Points, in no order, along strands that fork and pass close to each other.
In the rows, 100 means zero.
Points whose rows are less than 85 apart are linked; no others are.
J622: [ 94  90  94 134  89 119  97  90 120 129 105  96 108 152  99  98  66 108
  75 117  79  61 103 107 105 128]
J628: [ 64  83  92 135  99  92  87  71  99  99  90  89 134 114  96  71  62  95
  78 141  76  92 111 128  92 111]
J642: [131 117  66  65 101  49 136  75  92 121 101 132  79  62  72  94 109 131
  84  84 126 124 108 116 124 100]
J788: [ 83  68 113  98  83 109  68 109  93 117  80 123  96  65 100 134 103 103
 100 123  91 108  49 102 103  78]
J377: [ 80  94 102 111 106  86  79  95 110  93  83  99 132  51  96  69 130  91
  96 119  75 133 129 144 105  90]
J74: [ 58  83  73 100 118  92 101 109  97  99  66 114 122 108  76 101  61  95
 116 140 111  94 109 107  85 104]
J848: [134 117  98  76 107  74 157  87  70  76  96 122  73  95  92  98  89 106
  66  81 110 113  96  73  87 108]
J90: [100  87  91 121  96 118  52 121  92  96 110  60  87  76 114 111  91 103
 126  74 110 125  46  94  87  87]
J977: [119 107  89  61 103  66 127 102 100 122 104 142  78  61 105  92 114 125
  74  84 105 120  94 108 115 111]
J804: [ 92  74 142 108  80  91  91 103  90 107  69  92  88  63 110  71 115  99
  85 112  70 114 124 112  67 123]
J592: [ 64  74  93 117 105 119  96 102 124 124  96 117 135 162  99 133  71  89
 110 115 105  64 118  99 122  89]
J611: [ 85  84 113 124  94 118 100 109 135 135 117  91 109 123 152  90  99  90
  81 103  76  61 110 128 124  99]
J970: [113 118  74 127 109 120  76 116 126 106 102  48  98 111 106  89  79  96
 136  74 119 113 112 103  78  98]
J603: [ 97  72 106  81  88 101  77 117  60  67 109  81  81  75  84 139 144  83
 118  79  74 106  92  42 138 100]
J94: [104 126  88 101  94  88  82  73 103 104  90 144 121  93  68 120 122 110
 100  85  70 117 114 102 119 106]
J958: [ 70 106  98  42 104  84 109 104  88 117 138 149  92  87 108  86 108 118
 118 122 104 121  88 118 140  93]
J408: [ 89 124  61  98 108  55 108  48  91 105  78 118 113  63  77  80 124 126
  87 113 139  72 105 142 108  99]
J503: [ 98 114 128  95  69 131  60 115  73  91 105  90  77 116 122  91  92 127
 114  67 103  81  85  84  92 153]
J813: [ 84  62 136 100  72 100  70 103  69  87  91 104  87  60 104 120 116  94
  90  97  79 118  49  78 101  88]
J166: [118 127 105  84 107  90 115  92  70  54 110  78  86  92 101  70 103 111
  84  33  86 111 118  74 120 132]
J270: [ 96  57  81 148  91  97 113 115 145 137  71  92 114 121  97 100  84  97
  72 102 105  68 122 134 119  85]
J78: [123  86 100 131  87 116  44 134 126 131 130  89 116 110  71 131 124  78
  85 134  83 114  96  89 100  81]
J837: [103 108  63  94 110  68 112  50 117 114  65 128 128 102  69 105 126 116
 100 101 154  49 120 142 127  80]
J693: [112 100  97 119  91 116  43 150  81 101 129  40  94 111  70 126 128  69
 113 109 107 121 117  79  88  84]
J892: [106  83  94 103 109  96 149 105 119 109  61 104 101 115 110 114  90  87
  88 123 116  57 133 122  89  85]
J987: [108 115 118 135  87 107  94  85  96  97 119  66  91 117 122  68  74  98
  81  74  84  98  83  89  66 109]
J178: [ 90 133 132 109  94 104 109  78  74  51 124  77 106 108  92  74 131  86
  91  72  57 125 132 100 119  97]
J660: [ 99 105  88  59 118  84 152 106  76  91  90 112  75  96  86  97  91 105
 112 132 122 118 120 105  72 115]
J284: [110  96 163 114  70 103 113  90  88  95  88  84  83  90 112  63 121  94
  67 109  64  98 131 108  75 121]
J306: [112 100  79 134 119 117  89 118 133 115  86  69 102 127  81 106  56  81
 130  91 133  95 105  85  82  80]
J801: [ 94 111  97 130 110 108  88  65  90  75  95  73 116 103  72  73  68  94
  93 120  78 117 119 119  93 100]
J645: [ 61 122 111  47 104 112 105 110  84  78 132 113 101 124 126 110 118 111
 152 101 113  89  73 102 118  92]
J821: [123 115 151  99  77 104 135  91  74  73  92  78  73 103 110  83 109  93
  73  79  83  93 128  78  61 111]
J898: [ 75  73  96  72  93  79  87 125  84 117  77 121  97  37  83 104 126 114
 114 116  98 132  97 110  87  96]
J89: [141  87  92  98 109  84 144 102 119  99  89 125  81  97 148  80  93  99
  59 103 113  75  79 114  92 114]
J686: [ 72  91 120  93 102 116  80 108 105  95 116  92 107  90 132 122 107  81
 121 103 109 102  36 103 103  53]
J77: [106 102  61  84 124  68 122  73 125 113  72 135 122 109  73 101  86 118
 103 111 137  83 115 133 123 100]
J80: [105 109 111  99  99  90 105  86  74  52 112  73  99  85  85  82 128  86
  92  53  56 119 135  63 138 112]
J782: [112  95 117 109  76 112  67 106 110 118 100 131  91  87 119  83 102 121
  76  87  68  94  84 100 108 128]
J239: [110 105  95  68 113  93 124 106 108 108 120 133  97 104 147  90  94 111
  86 105 117  84  76 100 110 120]
J241: [ 75  83 119  88  92  76  85  98  75 100  73 116 108  44  92  80 129 105
  98 113  78 132 125 122  85 125]
J830: [ 99 122 103  62 119 108 135  99  91  87 103 123  93 115 101 104 105 105
 118 111 103  93 124 104  99 114]
J700: [ 87 108 116 100  75 141  79 106  84 100  99  89  87 134 110 117  76 112
 125 101 107  64  78  82  76 124]
J75: [119 143 122  91  86 102 143  93  80  68 104  76  87 123 123  92 104  95
  99  62 106  83 122  91  61 113]
J251: [131 107 104 106 103 102 109  98 100 105  99 118  81 105 107 127  81  97
  95  63  91 108  74  63  82  82]
J990: [111 106 121 118  89 117 112 110 103 103 107  61  97 112 100 127 113  72
 120  92  94 110 108  66  47  65]
J631: [110 114 104  83 109 127  95 131 103 103  98  91  75  85 122 106 111 109
 130  75 104 101 111  94  97 109]
J957: [120  84  81  75 123  73 167  87 107  93  67 107 102  92 101  95 100  98
  91 127 139  76 123 133  93  72]
J268: [ 62 123  75  72 100  67  99  75  92 113  88 147 129 103  90 107 122 118
 101 126 111  79 110 125 101 143]
J993: [ 89  86  93 120 116  83 110  81 137 107  81 108 144 111  83 106  94  72
 104 125 105  96 121 122 106  56]
J311: [101 103  88  59 115  75 101  98 109 123 125 146  97  71  95  95 102 124
 107  89 105 136  90 107 143  91]
J167: [107 102  93 137 111 104  74  81 116  87 103  78 119  77  84  70  99  91
  85 114  76 130 112 135 114  73]
J252: [113 115 107 114  71  77  91  63 107 117  78 122 112  65  80 108 139 110
  70  81  77 102 113 111  97  97]
J267: [ 71  94 101 103  96 124  68 148 120  96 110  66 125 117 111 121 117  65
 158 118 129  92 101 105 103  67]
J931: [ 97  94 102  77 106 129  80 136  87  99 101  93  75  70  99 132 119 110
 133  87 115 115  86  86 113  92]
J765: [ 99  74  90 133 120 112 114 127 148 117  83  79 108 121 122  93  86  80
  99  87 121  73 128 128 126  73]
J218: [121  95 114 125  74 107 128  87 117 125  76  95  87 112  83 113  96  97
  76 116  81  79 115  92  56  94]
J163: [ 84 104 100  77 116  69 137  85  71  66 130 110 108  90  96  97 115  82
  96  60  75 133  90  51 121  68]
J98: [ 96 100  91 132  91 132  22 110  99 102 133  66 110 105 106 110  92  99
 122  95  97 120  63  97 110  93]
J443: [ 92 116  88  65 104 105 109 101  92  99  84 139 106 112  87 108 104 123
 116 124  99  85 130 116 114 146]
J525: [ 57  86  88  86 111 112 102 105  91  96  92 123 116 146 103 124  71  94
 123 136 108  65  95 100 104 109]
J902: [119  98 107 156  94 117  89  97 134 120 132  42  98 112 103  66  93 106
  89  87  80 103  84 107  75  95]
J369: [ 74  88  99  66 100  80 114  97  64  80 125 126  90  85  80 118 118 104
 114  86  81 136  80  62 127  84]
J172: [ 88  99 111 116 112 115 108 117 146 115 111  64 121 117 146  99 106  73
 123  87 110  80 118 115  94  65]
J547: [118  84 117 127  86 115  42 140 102 125 142  51  95 108  78 111 140  78
  87 121  80 123 103  91  94 101]
J826: [131 102  64  83 142  91 118  80 129 110 101 126 101 129  99 101  60 116
  99  99 140  85  93 115 126 110]
J851: [119 100  74  91 155  93 117  87 134 105 101  91 105 113  90  87  57  99
 123  80 150 112  96 113 119  75]
J418: [ 90 100 125  74  95 112 105 113  96  98 115 125 104 107 165  87 101  97
  83 103  98  61  70  95 102 116]
J171: [ 64  88  97  96 108 111  75 114  81  78  93 108 111  85  67 105 105  92
 136 131  89 137 108 100  94  90]
J699: [ 68 143  89  98 102  66  97  46  95 107  77 130 123  78  80 102 148 112
  83 106 112  63 116 134  98 120]
J208: [150 108  73  83 124  79 131  83 108 105  81 121  78  77  68 104  94 128
  97  74 121 123 109 116 120  77]
J262: [142 106  84  96 120  80 138  91  96 100  84 116  77  85  82 121  91 106
  92  58  97 121  96  69  97  84]
J674: [106 105 123  76  89  87 118 101  74  71  98 122  95  88 128  59 104 108
  64 120 104 103 106  98  90 163]
J656: [ 89 114 120  76 109  78 135  95  79  72 127 104  99  90 134  86 101  88
  81  60  89 120  80  72  87  73]
J979: [ 90  88  79 118 121  79  95  75 103  99  90 114 125 110 110  80  48  99
  71 127  90  97  83 117  96 112]
J932: [108 102 138 104  70 113  80  97  78  96 107 111  91 103  83 108 113 106
  83  74  61 105 111  52 108 127]
J796: [ 85  89  78  66 123  59 151 101  97 107  76 117  96  82  79  88  91 100
 111 137 131 114 123 119  79  84]
J128: [110 105 116  91  88  97  84 119  68  80 107  85  68  89 124  76  92 127
 100  46 111 103  81  70  84 146]
J942: [ 87  98  84 110 118 111  70  92  94  93 109 102 105 108 124  78  50 112
  99 106  96  94  73 104 101 125]
J647: [ 91 104  80  54 122  85 139 118  82 109 123  92  62  89 111  79  72 106
 122 126 146 116 101 102  90 108]
J570: [ 90 103 116  98 115  95 100  93  92  89 130 109 112  93 126 109  95  81
 113  83  86 124  60  79  96  53]
J745: [114 137 109 101  87 112 125  87  88  65 106  80 100 143 133  84  84  90
  86 107 110  63 111  97  74 146]
J334: [ 89  89 126 117  82 125  91 121 127 128 123  73 108 111 152  99 112  82
 106  98  87  75  87 102  87  85]
J177: [126 107  92 137  76  85  98  59 127 119  77 104 116  85  75 104 119 102
  76 103  88  93 114 128  95  67]
J950: [113  91 108 151  93 125  90  89 134 135 116  68 103 133  76  85  80 110
  81 111  72  92  86  95  87 109]
J514: [120 123 115 107  79 130  76 119 111 104 122  57  89 103 123  97 127 105
 124  61  84 109 121 101  92 116]
J575: [107  98 103 130  81 110  66 108 131 132 103  92 128 101  67 113 128  89
  88 134  75 112 124 107 105  92]
J119: [102  93  86 117 124 108  92 110 139 106  84 106 126 105  70 109  79  74
 121 112 117 115 112 103 103  65]
J164: [125 112  78 107 140  93 131  80 115  84  94  74  93 109 123  78  69  97
 104  87 133  90  97 123  93  80]
J981: [133 130  93  85 107  94 118 107  73  68 114  93  68 100 115  65  87 125
  76  54 119 111  93  77 100 155]
J210: [116 111 105 125  87 111  90  93  95 104 110  86  88 116 114 105  65 102
  98  64  98 103  60  59  62  94]
J123: [102  97 108  96  95 111  59 108  90  95 111 128  87  93 130  73  75 128
  80  97  98  92  53 100 115 145]
J432: [118 119  93 117  96 104  68  85 109 100 104 114 123 108  54 127 132  91
  99 109  67 127 133  99 125  88]
J948: [121 126 111  55  96  84 155  98  64  63 104 118  80  94 107  79 114 109
  67 102 115 110 116  86  97 137]
J828: [ 70  66  89  84 108  81  89 111 106 123  75 128 113  57 102 105  92 107
 105 131 105 110  72 107  86  84]
J771: [118  89 117 130  91 117 111 108 131 128  96  86  95 117  85 129 103  76
  97 113  86  98 109  77  64  70]
J173: [112  86  80  74 112  88 113 118  78 103 111 104  66  74 124  72  73 121
  94 122 129 115  73  95  79 138]
J886: [ 74 125 109  74  88 140  79 104  86  85 111 115  96 136 106 135  98 117
 150  97 108  73  77  88 113 113]
J936: [ 88  62  85 136  97 104  98 105 149 146  79 116 139 148  83 131  81  89
  89 101 112  68 119 112 131  89]
J404: [102 114 138  94  66 123  75 100  97  99 102 127  97 111 101  93 112 117
  81  94  66  89 119  91 113 139]
J729: [104  87  79 141  90  86  96  67 137 109  77  91 141  99  71  87 112  97
  86 115 104  82 121 138 117  43]
J554: [ 61  96  75  74 108 101  80 115  78  93  77 121 107  89  51 100  76 121
 134 137 109 122 110 102  99 127]
J739: [126  98 106 115  73 105 152  83 102 106  76  93  90 132 104 104 101  97
  65 127  97  40 129 112  78 106]
J759: [ 59 105  91  42 111  99 119 114  87 105 133 126  80 123 113  96  98 113
 142 132 133  95  96 110 128 111]
J670: [116  85 115 110  71 113  68 109  77  92 112  91  90  98  71 144 131  87
 101  75  66 102 104  39 114 108]
J448: [ 60  68 106 105 103 124  70 138 120  99  98  88 121 101 112 123 103  68
 132 135 123  91  67 104 117  59]
J82: [ 98 120 103 113  88 116 116  74  91  82 108 101 116 154 112  88  73  99
  69 127  91  60 109 104 101 137]
J36: [ 90  69 103 102  98 105  81 109  65  86  98  78  77  60  96 127  95 102
 106  83 107 128  30  75 109  85]
J182: [127  80  76 120 129  83 141  88 116  92  93  92  94 103 139  69  75  94
  64 105 122  75  91 136 103  88]
J740: [141 125  90 133  98 128  87 109 125 109 108  59  75 110  88 107 103 103
 113  62  94 115 115  91  94 104]
J866: [ 99 112 105 115  96 116  73 131 107 100 124  55 109 114  96 131 124  60
 137 106 114 113 106  86  79  60]
J773: [100  83 105  81  92 124  74 139  75  82  98  81  70  73  83 164 152  92
 124  93 105 112  78  82 132  88]
J43: [ 70  91 100  89 102  83  93  95  58  77  91 117 100  80  64 112 119  99
 118 107  71 147 102  81  98  97]

A fork is a point with three links. Follow the links from the first point to the second and name the forks in between, in order.
J647 / J369 | J660, J866
J570 / J268 | J866, J660
J892 / J936 | J866
J771 / J443 | J660
J284 / J759 | J262
J942 / J821 | J241
J208 / J782 | J262, J241
J782 / J977 | J241, J262

A fork is a point with three links, a tip a point with one. Leave the first point through the second and follow the links. Name the first fork or tip that comes.
J448 / J686 | J611
J119 / J306 | J241
J745 / J82 | J262
J979 / J942 | J866
J977 / J311 | J178
J418 / J239 | J660
J443 / J268 | J418

Follow the links from the first point to the second, and from the first to the third. Name the last point that the two ways share.
J788 / J987 / J942 | J241
J173 / J171 / J119 | J866
J759 / J821 / J674 | J262
J554 / J830 / J514 | J866
